Each row is a point on a tangle of strands that fork and nearly touch. The rows are in no order.
Two points are linked if the straight distance between their rows is under 121. Some points are linked to none.
J654: [ -6.7  17.7  -8.9  -8.8  -0.9 -24.9  27.5  -2.6 -26.7   3.9  -0.5   4.4
 -18.8   7.3  -5.1 -22.8   1.9  11.0  10.4 -30.9  -8.3 -17.3 -23.2  -3.4
  45.3  -7.3   6.7   8.6 -11.0 -36.5   9.3  12.2  26.0]
J286: [-30.1  -9.1  18.4  34.1  13.7  31.8 -36.1   3.0 -10.6  -8.3 -28.4  36.1
 -14.8 -23.1   8.8 -20.4  29.9  68.7 -35.7  -4.7   7.9 -48.8 -24.5   4.1
  47.3 -17.3  -8.2 -33.6  16.7  11.4  19.6  43.8 -22.6]
J359: [-28.4 -20.9 -10.1 -14.0 -29.3 -13.7  63.5  -7.3  14.4 -30.2 -13.4 -13.6
  -1.4  53.0 -11.8  -2.2 -21.4 -16.1 -53.3   7.0 -22.4  17.2 -21.2  13.4
  -2.9  19.3   5.6  31.0  -0.3  -7.1  34.9   0.7  31.3]
J196: [  7.0   1.6 -22.0 -41.8 -28.2 -28.5  10.5   4.9 -13.3 -47.1 -23.4   2.0
  -1.4   0.2 -46.7  32.8  21.5 -28.4  25.1  17.1   0.0  -8.8  23.0  -0.7
  17.8  22.8 -19.2  -0.1 -25.2  15.0  48.2  13.3  23.5]
J94: [ 14.0 -30.8 -20.0   3.0   7.1 -11.4  14.9  14.5  28.2  45.0 -11.4 -20.2
  21.9 -48.6   2.7  23.3 -59.3  -5.9  10.7   3.6  11.2  31.3   9.9  -5.4
 -42.7 -25.8 -12.2 -10.1   8.4   8.1 -29.1  -9.7   6.4]
J42: [-16.0 -15.4   4.6   4.8  -8.9  -0.8  -0.2   9.0 -11.5  23.7  -9.5 -11.3
  -5.9 -17.4  -5.6   1.5  15.4 -20.9 -32.5  36.2 -52.0  23.1  14.3   5.0
 -18.2  20.2  -3.6 -22.5  17.4  58.1  16.2  -7.4 -25.7]
J31: [-20.7  28.3   2.9  23.9 -34.1 -13.7  14.5 -30.2   4.6  -9.4 -21.2   6.3
   9.3  48.4  -1.0 -15.9  44.4  16.9 -22.6  -2.2 -11.7  -8.9 -27.7  23.1
  32.7  16.3  -9.9   2.4  -0.2   3.5  49.2  13.5  21.5]
J936: [  3.9  50.8 -19.7  40.8  16.4  51.8 -62.0 -20.6  33.1  -1.6   2.7 -16.9
  19.1  15.4   4.6   1.8  28.3  19.1  32.6  33.7  25.1  -2.3  25.9  -9.8
  -0.6  27.9   9.2   6.2 -15.1  -2.1 -29.5 -48.8 -28.2]
J852: [ 17.4  37.0   0.9   0.9  41.6 -45.5   5.5  -4.6 -43.1 -42.9  -0.1  -0.2
  -1.5   1.7  14.5   8.1  11.8   7.7  18.2  18.2 -23.4 -31.4  33.5 -19.2
 -11.3 -25.4  38.3  -3.2  -8.7  24.7   9.3   7.6 -21.7]
J614: [-13.0   0.3 -23.5   9.0  14.6 -11.1 -21.0 -17.8  -1.3 -37.4  18.9 -32.3
  27.9 -11.7  -9.0  46.1 -35.4 -28.1  23.0  19.7  24.8  10.1  50.4  -8.3
 -29.2 -24.0  10.5  46.3 -21.6  42.7  39.4  22.5  12.8]
J328: [ 30.9  57.3 -17.0  16.8  15.2  13.5 -51.2 -38.4  11.8  -3.7 -12.7 -11.3
  -2.1  -0.1   6.8  -7.2  60.5  15.5  35.3  42.7   9.9   0.7   8.5   0.3
  -2.5  23.3  10.0 -11.3   5.3  12.0  -0.2 -38.2 -38.8]
J573: [-20.1 -29.2  -8.1  30.6 -15.2 -28.1  -0.8   7.4 -24.6 -37.4  -2.8 -13.8
   9.2  11.8  26.3  -5.1  -4.7  20.9  -2.5   9.8 -39.3  -1.1  -2.7  -8.8
   7.6 -10.0  17.6  23.6   2.8  52.6  40.2  39.8   6.0]
J808: [ 34.1 -27.3 -15.1 -51.2 -18.4 -23.1  23.4  38.0 -10.4 -39.5  18.5  -2.8
   0.8 -14.5 -21.9  41.2 -47.8 -49.5  -1.2   3.8  12.8  13.2   5.0  -8.8
 -17.3   7.2  -9.8   6.1 -12.0  -2.5   9.1  16.4  33.3]
J750: [ 60.1 -10.3  -9.0  11.4  13.0 -18.7  -9.9   9.9  23.3  14.8  -1.7  -6.9
  -6.7 -14.9 -32.4  -1.4 -41.1 -29.9  45.1  -7.0  38.9  21.6 -33.7 -18.0
 -11.8  16.6 -43.4 -14.0  18.1 -50.0 -32.4 -22.9  16.8]
J158: [-22.6 -17.8 -15.9   5.0 -20.0   3.3  32.2 -31.8  23.7   6.7 -31.1 -10.0
  -0.7  41.9 -21.5  23.4  12.6   5.6 -29.4   8.0 -11.9  11.1 -16.1  12.6
 -11.9  22.5 -17.3  26.2 -22.5   7.4  50.2  -7.8  22.0]
J236: [ 19.8 -11.7   5.4 -43.3  13.4 -15.4   3.9  31.3  11.9 -32.5  19.8  -2.7
   7.0  14.3   4.6  10.5 -23.7 -66.5  32.3  -1.2  16.2  -3.8  25.1   5.3
 -36.7  18.3   6.8   4.1   2.7   0.8 -26.1   3.2  25.2]
J372: [ -7.7 -13.3  -0.5 -50.7 -19.0 -42.3  16.8   2.3 -25.0 -57.4 -19.7  11.1
   3.9  22.6 -50.6  -7.0  21.5   7.2 -16.0   8.2  -9.1 -16.3  17.6 -23.0
  15.2  -1.8  12.8  -2.8 -31.2   6.4  37.8  23.7  28.9]
J330: [ 14.4   1.8  17.6 -13.0  -9.3 -32.4  22.3 -38.7  13.1  14.6  -2.1  12.3
   8.7  34.0   0.6   3.4  -1.9 -10.4 -17.0  17.4  -2.4   4.7 -12.6   1.4
 -59.6 -17.8  13.1  16.0   2.6 -13.5   4.2  13.7   2.6]
J663: [ 34.4 -31.4   2.5  27.6  28.8 -28.9   8.4  -5.9  33.6  32.5  -2.5 -28.0
   6.9 -19.4  11.0  -5.8 -57.3 -26.8  30.5  -8.6   5.1  52.7 -22.7  -4.9
 -28.6   3.7 -17.3   0.0  31.8 -39.3 -49.1 -28.8   1.2]
J457: [ -5.4  17.5  39.1 -31.4   3.2 -29.8   4.8   9.4 -22.4 -36.5   3.8  23.4
  14.3  15.2  26.0   8.4  -2.8  -2.9  14.3  22.5 -22.3 -40.5  41.8   1.1
 -18.8 -35.4  52.8  13.3 -14.9  34.7   2.1  27.7 -18.7]
J350: [-13.7 -23.3  -3.7  20.5 -26.9 -26.9   1.8  19.6 -29.7  -4.1 -26.2  19.1
  -3.7 -22.0 -11.6  11.1   9.7   7.8 -15.2  28.7 -36.8 -12.8   6.7   8.5
 -25.5  -8.4  11.7  -2.4  -4.0  62.8  17.2   9.6 -15.2]
J770: [-34.7  29.6   2.9  39.7 -33.2  -1.3  30.1  -6.2   2.7  33.3 -29.4   2.5
  -5.1  14.0  -2.7 -45.7  46.3  13.1 -33.0   9.3 -14.0  -7.1 -53.3  35.2
  34.3  14.4 -20.8  -8.6  26.1   8.3  38.5  20.7  -8.0]
J96: [ -3.5  39.3  -1.8  -3.4  15.5   5.1 -17.6  14.6 -21.1  18.0 -12.8   7.5
 -24.3  -6.5   0.6 -25.7  61.7 -21.9  34.1  23.9   4.8  -3.4  -6.8  29.3
  33.0  14.8  -4.4 -24.3  20.8  -6.9   8.9  14.7 -24.0]
J474: [ -8.0  37.4 -33.4  31.7  27.7   2.1  -5.3  17.9 -25.4   3.4 -22.0   5.8
  -9.6 -18.6  17.6  -9.8 -18.1  27.8  24.9   7.1  12.8 -22.2  -4.0  28.0
  26.6 -42.8  19.7  19.7   3.2   6.6   7.4 -18.8 -24.5]
J459: [ -9.9  28.4   6.7  46.8  15.7  23.9 -38.2 -21.5   9.6  -2.3 -18.3  24.4
   5.6   7.6  49.6 -18.0  15.5  70.2   9.0  -1.3   7.9 -30.6 -21.1  12.9
   2.5 -19.9   8.7  -2.7  25.0  12.2  12.4  25.6 -28.7]
J658: [-15.9 -30.6  -1.0 -31.9 -10.9  32.3  -2.8  20.2 -10.9 -14.0 -29.2   1.1
   1.1  24.6 -23.2  35.2  22.8 -11.3 -14.8  -1.2   3.3 -20.9  -3.7  40.6
  58.1   4.4   2.4   7.6 -11.5  12.9  47.3  -9.3 -12.8]
J863: [-20.6 -11.1   1.2  -0.1  30.8   2.9   9.8  -4.0  19.6   3.4   9.8 -35.1
  -6.2   8.8   7.7  10.5   3.2 -56.1  -5.1  26.7 -10.8  19.0  51.0   6.3
 -16.6  34.8 -11.7   6.0   6.0  44.1   2.0 -24.4 -14.0]
J151: [-12.9 -45.5  30.4 -30.4  34.5  34.1 -10.8   6.8  10.5  53.4  22.3   8.2
  30.0 -19.4  -1.2  -5.5 -25.4  -0.8 -19.0   2.6  34.6  27.4  30.4   5.9
   5.0  -6.1   5.7 -29.9  13.4 -21.5 -29.4  22.3 -22.8]
J182: [ 30.1  26.1   9.2  22.6  20.0 -21.0   8.0  21.8 -14.9 -18.0  19.3 -12.4
   2.8   4.9  49.6   0.4  -7.9   7.7  -1.5  14.4 -31.2  -1.1   9.5   3.9
 -32.2 -17.4  33.0 -19.0  12.2  51.3 -14.9 -13.4 -37.3]
J991: [ -5.8 -10.2 -27.0   9.6  29.6  39.6 -30.3  10.6  27.5   0.1  29.6 -29.1
  36.6   8.1  27.5  15.2 -25.2  -5.6   6.2  26.0  31.5  14.8  41.1   6.2
  19.7  27.7  14.2 -24.6  13.7  15.0 -22.1 -14.0 -28.7]
J931: [-15.3 -40.0  11.7   4.0 -38.1  27.9 -31.7  31.2   0.9  44.1 -25.6  19.6
  -4.5 -25.0  -2.7  -0.5  11.6  15.8   0.5  12.2   0.8  -4.4  24.3  11.9
  -0.1  -3.8 -11.6  -9.3  -1.6  20.4 -30.0 -18.0 -24.6]
J99: [-17.0  31.9  10.3   6.0   4.0 -12.7  47.7 -19.7  -1.6  29.9  -9.5   5.1
 -15.5  17.0   8.2 -52.8  32.8  18.6 -20.6 -41.8 -27.0  -5.0 -46.6  -0.2
   6.8 -16.0  -9.0  -8.8   6.0 -52.8   0.5   9.1  22.1]
J142: [ 17.5 -16.7 -14.4  21.6  -6.9  -6.5   6.8   7.9  17.5 -11.1  32.3 -13.1
   1.6  23.6  -9.4  -6.4 -53.9 -10.0  21.6 -10.9  22.0  29.0 -20.8 -18.0
  12.1  28.7 -24.2   7.4  10.8 -34.9 -10.1  10.5  33.6]
J953: [ 11.1   1.5   9.8 -21.0   7.1   2.3  -3.4  -7.1 -18.4  27.5 -13.4  10.6
   3.1   6.0  -6.6  24.3 -10.3 -27.3   5.0  12.2  14.2  -1.3  -1.4   8.9
 -10.6 -15.5   8.6  -2.2   2.8 -12.2  11.9   3.9 -12.7]
J930: [ -5.3  21.2 -21.6  -1.2 -20.8 -39.5  19.5 -33.5  -9.5  -7.4 -16.0  -8.8
 -16.3   5.0 -26.3 -14.8   6.6  16.5  29.6 -26.2   5.1  -6.7   7.9 -17.0
  42.3   6.0 -14.0  29.3 -41.6 -30.9  36.2 -10.8  50.3]
J540: [ 13.8  21.9  -8.1 -17.9  12.7   1.8 -10.4  -5.7  10.5  18.1  23.1   0.1
   6.3  43.1  28.0  38.1 -12.4   3.8  19.4 -14.0  20.4  -6.7   6.9  -7.8
 -11.8   8.8  12.5  -0.7 -26.6 -11.0 -14.8 -24.0   1.4]
J281: [-12.0  -7.5   5.9 -18.9 -34.9 -11.7  27.0   4.9 -21.3   9.2 -41.2  37.3
  -2.8 -14.5   6.8 -17.6  35.7  37.6 -27.8 -34.6 -24.2 -49.6   6.5  17.5
   0.7 -24.7  18.9 -13.0 -33.1  18.0  -9.2 -22.9  -3.3]
J291: [  7.0 -23.7  43.2 -10.0 -42.1 -12.5  -5.2  -2.9 -28.0  -5.0  12.4  44.2
  -0.7 -11.4 -12.2 -14.2  24.4  25.3 -19.9  11.8  -9.8 -28.2  -7.2   5.6
  -3.5 -39.4  14.6   1.1  14.4  17.9  17.8  69.6 -14.8]
J636: [  3.0  -8.9   6.5  -4.0  16.5  36.2 -40.7  -0.6  14.2  32.8  16.7  -7.9
  22.3 -18.6  14.1  17.1 -12.0  21.5   7.0  17.2  35.5  24.0  18.9 -20.0
   6.8  18.4 -10.9 -42.5  17.3 -32.5 -40.4  15.7 -24.0]
J314: [ -1.5 -24.7  16.2 -21.6   0.7   3.4  55.4   4.2  10.6 -34.1 -22.7   6.2
 -13.7  51.3 -26.4  -7.9 -28.2 -60.6 -17.2  -4.8 -29.7  21.9 -22.0   6.4
  -6.1  18.3  -9.5  28.5  -4.3 -25.1   9.8  -6.5  50.2]
J477: [ 18.6  15.4 -10.8  11.2  -7.2 -15.2  -7.8 -18.3   6.4 -33.9   9.6  -8.3
 -14.2  36.1 -29.8  -1.8 -12.1  -4.7  38.7 -23.8  26.3  26.3 -23.9 -17.7
  20.7  31.4 -32.9  32.3  -9.1 -42.7  21.5  11.4  49.3]
J724: [ -1.1  20.8  31.6 -10.6  -3.6  -6.3  18.3 -20.3  -0.4  13.3   8.2  17.1
 -17.4  -2.3  -5.3 -38.2  35.5   2.2 -42.5 -23.7 -23.2  -5.3 -38.8  -1.8
 -19.9 -22.7  -0.4 -24.5  13.4 -51.2   0.4  58.8  19.4]
J322: [ 20.3   4.1  22.6  19.8   9.5 -24.1 -23.0 -76.3  38.8  -2.5  17.0 -10.2
  10.5  29.6  -4.4   3.4  35.5 -26.6  15.5 -28.2  33.2  30.3 -28.0  -8.6
 -29.7  26.5  -0.9  53.0  -9.3 -30.1  -6.2 -11.7  -3.6]
J531: [-18.1  -2.9 -13.1  42.3  -2.2  39.4 -36.4  47.8 -16.4   2.6  -4.5  33.0
 -12.2 -52.3   2.4 -35.4  15.9  73.0 -23.3   3.2   8.6 -28.3 -15.9  -7.3
  23.0 -25.0 -12.9 -29.8  35.7   9.8 -19.5  16.6 -33.7]
J384: [ -8.6  38.7 -27.4  28.2  17.7  18.7 -47.5  32.6 -21.4  18.5 -42.1  28.0
 -32.7 -35.3 -14.6 -27.4  44.2  55.7  -9.9  27.7   0.3 -32.3 -16.0  -2.9
   6.5 -17.3 -14.0 -38.9  36.0 -15.5 -14.1  -1.2 -49.0]
J436: [ 18.7   7.4 -28.2   8.5  34.4  14.8   8.9   3.3  29.9  14.7  21.2  -0.2
   9.9  -9.3  19.0  36.0 -41.8  27.9  -1.8 -20.8   7.2  -0.4   1.6 -19.7
 -20.2  -4.6   4.0 -22.8 -28.7 -15.7 -32.0 -62.0   0.5]
J559: [ 44.5  32.3  14.0  -7.6  27.6   6.9 -14.6   1.1   2.9  25.1   4.2  11.2
 -23.5  -1.0  17.1 -21.5  12.1  -9.3  10.9 -17.9 -11.5  13.1 -32.1   6.3
  14.6  -2.8 -18.3 -31.8  21.6 -63.9 -33.9  -1.8  -2.4]
J23: [ 21.3  26.1 -11.6  -9.5  19.8   9.2 -32.9  -7.6  16.0 -30.2  38.5 -21.8
  21.4 -12.2  -2.6  31.7 -18.9 -46.8  54.9 -40.6  75.3  16.8  33.3 -33.4
 -13.0  29.6  -3.6  15.4 -13.5 -11.4 -25.1 -11.7   7.6]
J998: [ 31.5  19.0 -15.3 -21.8  23.5  29.0 -29.1   6.4   6.1  14.3   8.7   3.0
 -12.0   4.0  -9.4  11.8   8.4  -5.8  13.6   9.5  29.2   9.8 -13.2   2.9
   8.9  31.7 -21.7 -53.0  24.6 -55.0 -28.2 -17.0 -32.0]
J648: [-30.1 -10.2  18.2  16.8 -29.0  13.7   0.9 -17.7  -4.0  25.4 -34.1  19.9
  17.0  33.4  37.9 -15.9  20.1  39.3 -11.8  -3.3  -6.2 -43.5  10.2  16.2
 -10.3 -22.1  17.8  20.4 -20.9  27.5 -18.2  -0.1  -3.0]
J279: [-12.7 -26.7  17.6 -18.0 -56.3 -31.2   5.9   4.2 -11.4 -34.2  -3.7  20.5
 -18.8  -6.7 -44.6 -21.8  32.2  24.3 -21.0  -3.8  -9.5 -22.4  -4.3 -26.8
  22.9   5.2  -9.4 -17.6 -16.9   2.9  23.5  56.1  -0.4]
J639: [ 10.5  49.9  -8.0  24.2   0.0  -3.7 -32.2  -0.5 -16.2   5.1 -36.9   5.9
  -9.3 -17.9  -6.1 -31.7  54.6  27.0  27.1  44.1 -19.4 -11.4   4.2  11.5
  19.3  17.8  -4.3 -34.5  17.5  15.8  16.8   1.3 -37.9]
J73: [-18.3 -36.3  14.9 -61.7 -19.3  34.0   1.5  32.8 -25.8 -16.5  -5.6  16.2
  -2.4  15.9 -18.8   7.5  29.1 -10.1 -19.6 -11.9 -10.4 -18.1 -15.9  23.2
  55.0  -3.6  12.7  -5.9   8.0 -22.6  12.1  29.1  -2.9]
J390: [ 40.4  37.4   7.7  13.1   9.0 -79.1  -3.6 -46.5 -10.2 -10.3  -6.8  -8.4
 -12.4  -9.2 -17.4 -44.6  56.7  -8.7  26.5  -9.0  -7.1   6.9 -11.9 -45.2
   8.8  20.3 -21.4   7.6 -15.7 -39.7  21.8 -11.5  17.4]
J876: [ 15.3 -18.0   6.9 -29.1  28.5 -14.0  -1.3 -19.5  46.6  -9.0  35.5 -24.6
  26.4  10.8  14.4  -2.3 -55.5 -54.9  -4.8  -7.6  40.8  13.7  35.7  -2.0
 -63.5   4.8   9.7  26.7  -8.0  -4.4 -47.9  -3.5  22.8]
J617: [-36.5  11.3  31.7  27.9   7.1  10.8  -7.4 -33.2   6.5   3.7  -5.2   3.7
  13.4  31.3  58.6 -10.7  45.8  47.3 -22.7  -4.5 -33.5 -21.1  11.6   7.9
   9.5 -18.7  15.0   8.1   4.3  35.4  10.6  10.5 -21.0]
J159: [-13.9 -16.5 -15.9  11.0  40.5 -15.1  11.4 -20.2  -5.9  -3.3  12.6 -22.1
 -12.1  16.5   7.0  -1.2 -15.7 -23.0 -11.7   2.4 -40.2  24.3  15.6 -27.0
 -18.6   1.9   4.4   8.0 -23.6   4.6   3.8 -20.9  14.5]
J336: [  2.5 -10.8 -23.3  14.9 -15.6 -19.1  58.8  23.6 -27.8   1.0  12.2  -9.7
 -38.2 -19.0  -0.5 -22.4 -32.2  24.2 -23.0 -23.4 -41.2  26.0 -25.0 -30.5
 -10.1   6.1 -25.6 -21.6   8.7  -2.1 -17.9  -3.0  14.9]
J124: [ -5.1 -36.0  -7.4  19.1 -29.9   5.1  40.9  36.0   0.2  12.0  -2.5  -1.1
   0.5 -32.6  -9.4 -12.3 -45.5  22.1 -19.6 -22.3 -53.8  44.1 -24.1 -12.2
 -24.1   2.3 -23.9  -8.3  22.8  -4.8 -52.9 -26.5  26.3]
J264: [  9.0 -15.1   6.2 -49.3 -26.0  23.6   8.5   2.9  -7.0  23.4 -32.7  14.9
   5.7   8.3 -20.0  40.6   2.6 -43.5 -17.1  13.2   8.8  -7.1   6.6  31.0
  -0.8   5.4 -12.2  -3.3 -12.7  27.5  20.2   1.3 -18.0]
J60: [-16.4 -32.8 -23.6   0.5   4.0  53.0  -0.6  38.1  16.9  -0.2  13.4 -11.1
   9.7   1.1  19.8   5.8 -32.8 -10.6  -2.6  13.6   9.1  17.0   9.5  20.7
  45.6  49.5  -3.3 -15.1  11.8  24.1 -20.4 -32.4  -9.2]
J544: [  5.3  20.2 -10.7 -28.8  20.3  12.6   3.9   6.9  29.3   6.4  12.0 -18.0
  15.2   9.1  22.0  64.8 -55.7 -35.3  30.5 -26.9  47.2 -20.8  38.7   7.5
 -31.0 -13.5   2.0  25.7 -23.5  13.4  -2.4 -35.2  20.2]
J741: [ 24.8  35.3  11.2  30.6  35.6 -24.4 -36.3 -42.8 -11.1 -12.3  17.0 -13.7
  -0.1   1.4  32.1  -2.9  39.4   8.2  23.2  -8.0   9.8   0.3 -15.3   2.0
  12.1 -14.3  30.6  24.7  -3.3 -18.1  25.3  16.2  -8.9]
J123: [-41.1 -20.9  19.0 -14.6  10.1  18.9  45.1  10.9 -27.3  22.2  -2.6  16.5
  -9.1 -29.7 -15.4  -8.2 -19.7  -1.5 -50.5 -16.4 -28.7   8.4 -30.4  10.7
  -3.6 -32.3  13.8   0.3  11.5   3.3  -1.0  -9.3  -5.5]
J167: [ -0.8 -18.4 -19.9  10.4 -30.0  28.9  15.1  44.4   2.5  35.4  11.4 -12.1
  -0.8   7.5  21.3 -19.7 -18.6   0.6   6.1  11.5 -15.1   2.7 -20.8  20.6
  29.9  33.3 -10.9  -3.7  23.4   2.9 -19.1 -23.5   9.9]
J997: [ -1.7 -38.2  36.0 -42.8 -39.0  58.5  -2.0  34.3 -20.2   6.1  27.2  30.5
 -16.1 -14.6 -15.9 -23.5   4.8   7.1  -8.9 -43.7  -7.1 -11.0 -24.6   8.8
  33.1  -6.9   4.5 -16.3  11.3 -27.4 -31.5  13.4   3.5]
J427: [ 15.4  40.0  13.2  14.1  43.4 -58.1 -26.1 -71.3 -11.3  -7.4  11.3  -3.2
  -9.5 -10.4  -3.2 -36.6  58.0   8.1  49.7 -15.0   4.5   1.2  19.0 -28.1
  -3.0 -19.9   9.8   1.7 -15.2 -11.7  20.5  29.3  13.9]
J240: [ 29.6  -8.1 -61.0  36.4  15.6   9.2  16.7  18.7  40.0  17.3   5.8 -20.7
  -5.4 -27.3  14.9  37.4 -50.1   8.2   3.1  10.7  19.7  10.9  20.4 -15.7
 -28.7   7.2 -16.6 -22.8  -2.9  18.0  -7.4 -52.2   9.8]
J917: [ 21.1  29.0  17.4  47.6  25.9  -4.8 -45.2 -47.9  27.4  21.1  20.1 -21.4
   3.5  11.1  37.5 -16.4  44.8  16.4  30.2 -24.2  16.0  18.9 -19.0 -20.1
   1.2  -2.8   0.3  38.4   0.1 -35.0  -7.0 -20.2  -1.3]
J949: [-46.5  -3.3  10.2  -2.8 -38.6 -36.1  45.6   9.6 -27.2   6.6 -29.7  31.2
   4.0 -24.9 -26.4 -49.2  44.1  22.7 -22.3 -21.5 -30.4 -43.6 -18.3  31.6
  41.9  -4.6   5.6  -2.5 -10.4  11.3  32.1  -0.7  24.8]
J502: [  1.4 -37.7 -32.6 -29.0 -24.3 -18.0  29.0  44.6 -30.1 -30.1  -2.0  -0.9
 -18.7  -6.1 -32.6  23.3 -12.4 -39.9 -10.7   7.8 -21.1  12.7  -6.1   0.7
  13.4   0.8  -8.8  10.3   4.9  30.1  46.1  24.3  20.5]
J669: [-16.5  26.9  11.3  17.0 -52.9 -23.0  59.1  23.3  -1.0   7.3 -10.7  14.6
  -5.8 -21.3 -29.6 -46.2  53.5  33.1 -20.2  -4.7 -30.3 -16.2 -61.7  15.6
  24.6  24.1 -19.6 -20.5  16.2   5.6  13.4  21.0  18.9]
J630: [-24.1 -34.4 -17.1  11.4   1.8   6.5 -19.7  -6.2   0.4 -39.5  -0.4 -17.1
   8.7   7.1  -1.6  38.3 -21.8   0.5   3.9  20.2  -6.8   3.1  34.1   6.3
   8.9 -16.4  12.1  38.0 -15.9  52.7  55.6  14.6  12.0]
J197: [-29.5  14.9   2.9 -25.7  25.0  32.9 -27.9  -0.5   9.1 -26.0  37.8 -28.0
  20.9 -10.0  20.8  52.7 -23.2 -28.9  19.5  11.0  28.9 -29.7  74.2  -1.5
 -13.0 -26.0  10.9   5.0 -38.5  19.8 -13.5 -27.1   3.8]
J14: [ 25.5  29.9  -8.6  44.1   2.7 -31.2  21.5  -2.3   0.2  26.0 -19.3 -16.6
 -26.5 -19.6 -13.8   0.6  -2.5  10.8  -1.4  16.2 -12.5  24.6 -48.6 -10.2
 -18.0   7.0 -15.0 -33.8  18.2 -16.7  -2.8 -26.7 -37.1]
J595: [-20.3 -50.7  24.9 -12.9 -30.4  64.1 -18.8  35.8  -2.0  27.1  -0.5  16.4
 -11.6 -41.2 -29.9   0.4  16.6  24.8 -26.9 -28.2  -3.3  -2.7 -28.7  21.5
  34.4 -12.5 -17.6 -22.7  22.7 -10.6 -28.2 -11.2 -36.2]
J343: [ -8.1 -55.6  18.7 -27.5   9.2  10.0  11.1  -3.2  20.0  23.2  24.4  -6.9
  30.7   0.3  19.6   5.0 -69.4 -36.1 -24.5   7.3  32.0  28.8  15.8   4.3
 -18.9   0.9  23.2  20.5   2.6  -7.0 -17.7  15.0   9.2]
J696: [ 23.2  15.2  14.8 -11.9  11.5 -26.7 -15.8 -63.1  25.0 -18.0  22.1   0.3
   5.1  45.0 -13.1  -9.5  14.8 -23.1  -3.9  -3.2  10.0  29.9   6.1 -24.2
 -35.5   5.4  17.0  28.0  -4.4 -31.5  -7.2  18.9  15.7]
J74: [ -4.0  -4.7  13.4 -40.7 -10.9   0.0  -9.3  17.1 -19.9 -22.4  15.0   2.9
   9.0 -10.4  18.1  53.0 -42.8 -22.5   5.3  17.6   3.4 -35.4  63.9 -10.8
 -12.9 -36.7  27.0  12.9 -33.7  26.6  -1.9  -0.2  -2.5]
J713: [-17.0  15.8  42.6 -10.3   5.8 -22.5   9.0   4.2 -26.3  17.2  38.5   2.1
  -3.1   1.4  44.7 -31.4  12.7 -16.5 -24.6   0.2 -36.7   2.6 -13.0   5.3
 -17.0 -48.1  42.7  11.8  27.3  -0.8 -17.2  41.6 -11.7]
J901: [ 36.8  14.4 -18.0  -7.4  47.6   5.3 -24.9  -6.6  25.7 -14.1  19.8 -21.0
   7.4 -16.1 -18.6  30.5 -43.0 -53.5  21.5 -36.1  58.2  25.2  -2.4 -16.5
 -20.6  39.8 -31.3  -4.0   1.1 -24.9 -11.8 -24.3  26.2]
J866: [-12.6 -32.2 -15.8  -4.4  24.5   7.5  22.3  -4.9  13.5 -18.8  34.4  -8.5
  -3.6  39.3  22.6 -24.8 -15.9   5.3 -52.4 -19.3 -37.6  23.5   8.9 -27.1
   3.3   9.8  -6.4  -8.6  -1.1  -8.6  -4.6  -5.5  10.2]
J305: [  9.0  30.2 -28.3   3.5  14.4   7.5 -33.9 -31.6  10.9 -38.9  33.7 -16.8
  14.1  -2.6 -23.2  52.3   3.5 -15.4  26.2 -15.5  45.4  11.6  26.3 -31.3
 -38.8   4.7  -3.6  28.5 -32.5  17.4  11.5 -15.0  14.8]
J567: [ -6.6  -7.3  30.7 -30.4 -18.8   3.2  19.4  -8.7 -25.0   7.2  18.1  25.2
 -23.0 -15.7 -43.1  -9.1  -2.9  23.9 -35.7 -12.5   9.2  -2.4 -39.0  -6.3
 -13.8 -35.3  20.1 -11.1  12.8 -31.4  11.6  74.4  -3.4]
J266: [ -1.7  -9.8   2.5  23.1 -31.8  23.0 -42.8  48.5   1.9  29.7 -40.1  -2.4
   3.7 -28.7  18.9   8.2 -24.5  32.7  17.9  29.3   7.5 -25.4  49.4  16.6
  -0.2 -15.6 -11.4  19.9 -11.5  43.0 -33.3 -30.8 -30.6]
J761: [  2.7 -31.4 -18.4  -4.6 -16.5  54.4  54.1  43.0  -2.7  15.9  -6.2   1.4
  -3.3 -36.4  -2.2  -3.0 -56.1   3.2   9.2 -23.3 -22.5  23.9 -34.7  26.0
  27.0  18.3 -15.0  -0.5  15.6 -10.8 -31.1 -51.3  31.0]
J38: [ -8.2  33.9   9.7  29.8 -17.9  40.2 -44.5 -11.3  22.4   5.5 -26.6  -0.3
  22.3   9.8  15.6  18.7  -1.0   8.9  29.6  43.3  19.2 -22.7  39.6   9.6
 -14.7   2.2   1.4  18.4 -13.1  34.1 -35.2 -31.4 -30.9]

A fork is a point with three links, a tip a point with one. Leave the first point through the second and follow the links. Name the first fork or tip that comes.
J73; J997 | J639
J531; J286 | J314
J372; J196 | J636
J639; J328 | J953
J863; J42 | J750
J614; J630 | J866

A fork is a point with three links. Follow the links from the first point to the second and name the forks in between, in order.
J159; J330 | J750 > J540 > J953
J328; J852 | J953 > J540
J741; J502 | J953 > J540 > J750
J266; J741 | J953
J852; J573 | J540 > J750
J286; J436 | J639 > J953 > J540

Follow the links from the first point to the second, and from the first to the third. Name the last point that the two ways share.
J350; J936; J74 | J540
J852; J696; J459 | J953
J73; J99; J614 | J750
J305; J639; J636 | J750
J74; J639; J159 | J540
J427; J997; J196 | J953
J124; J372; J559 | J636
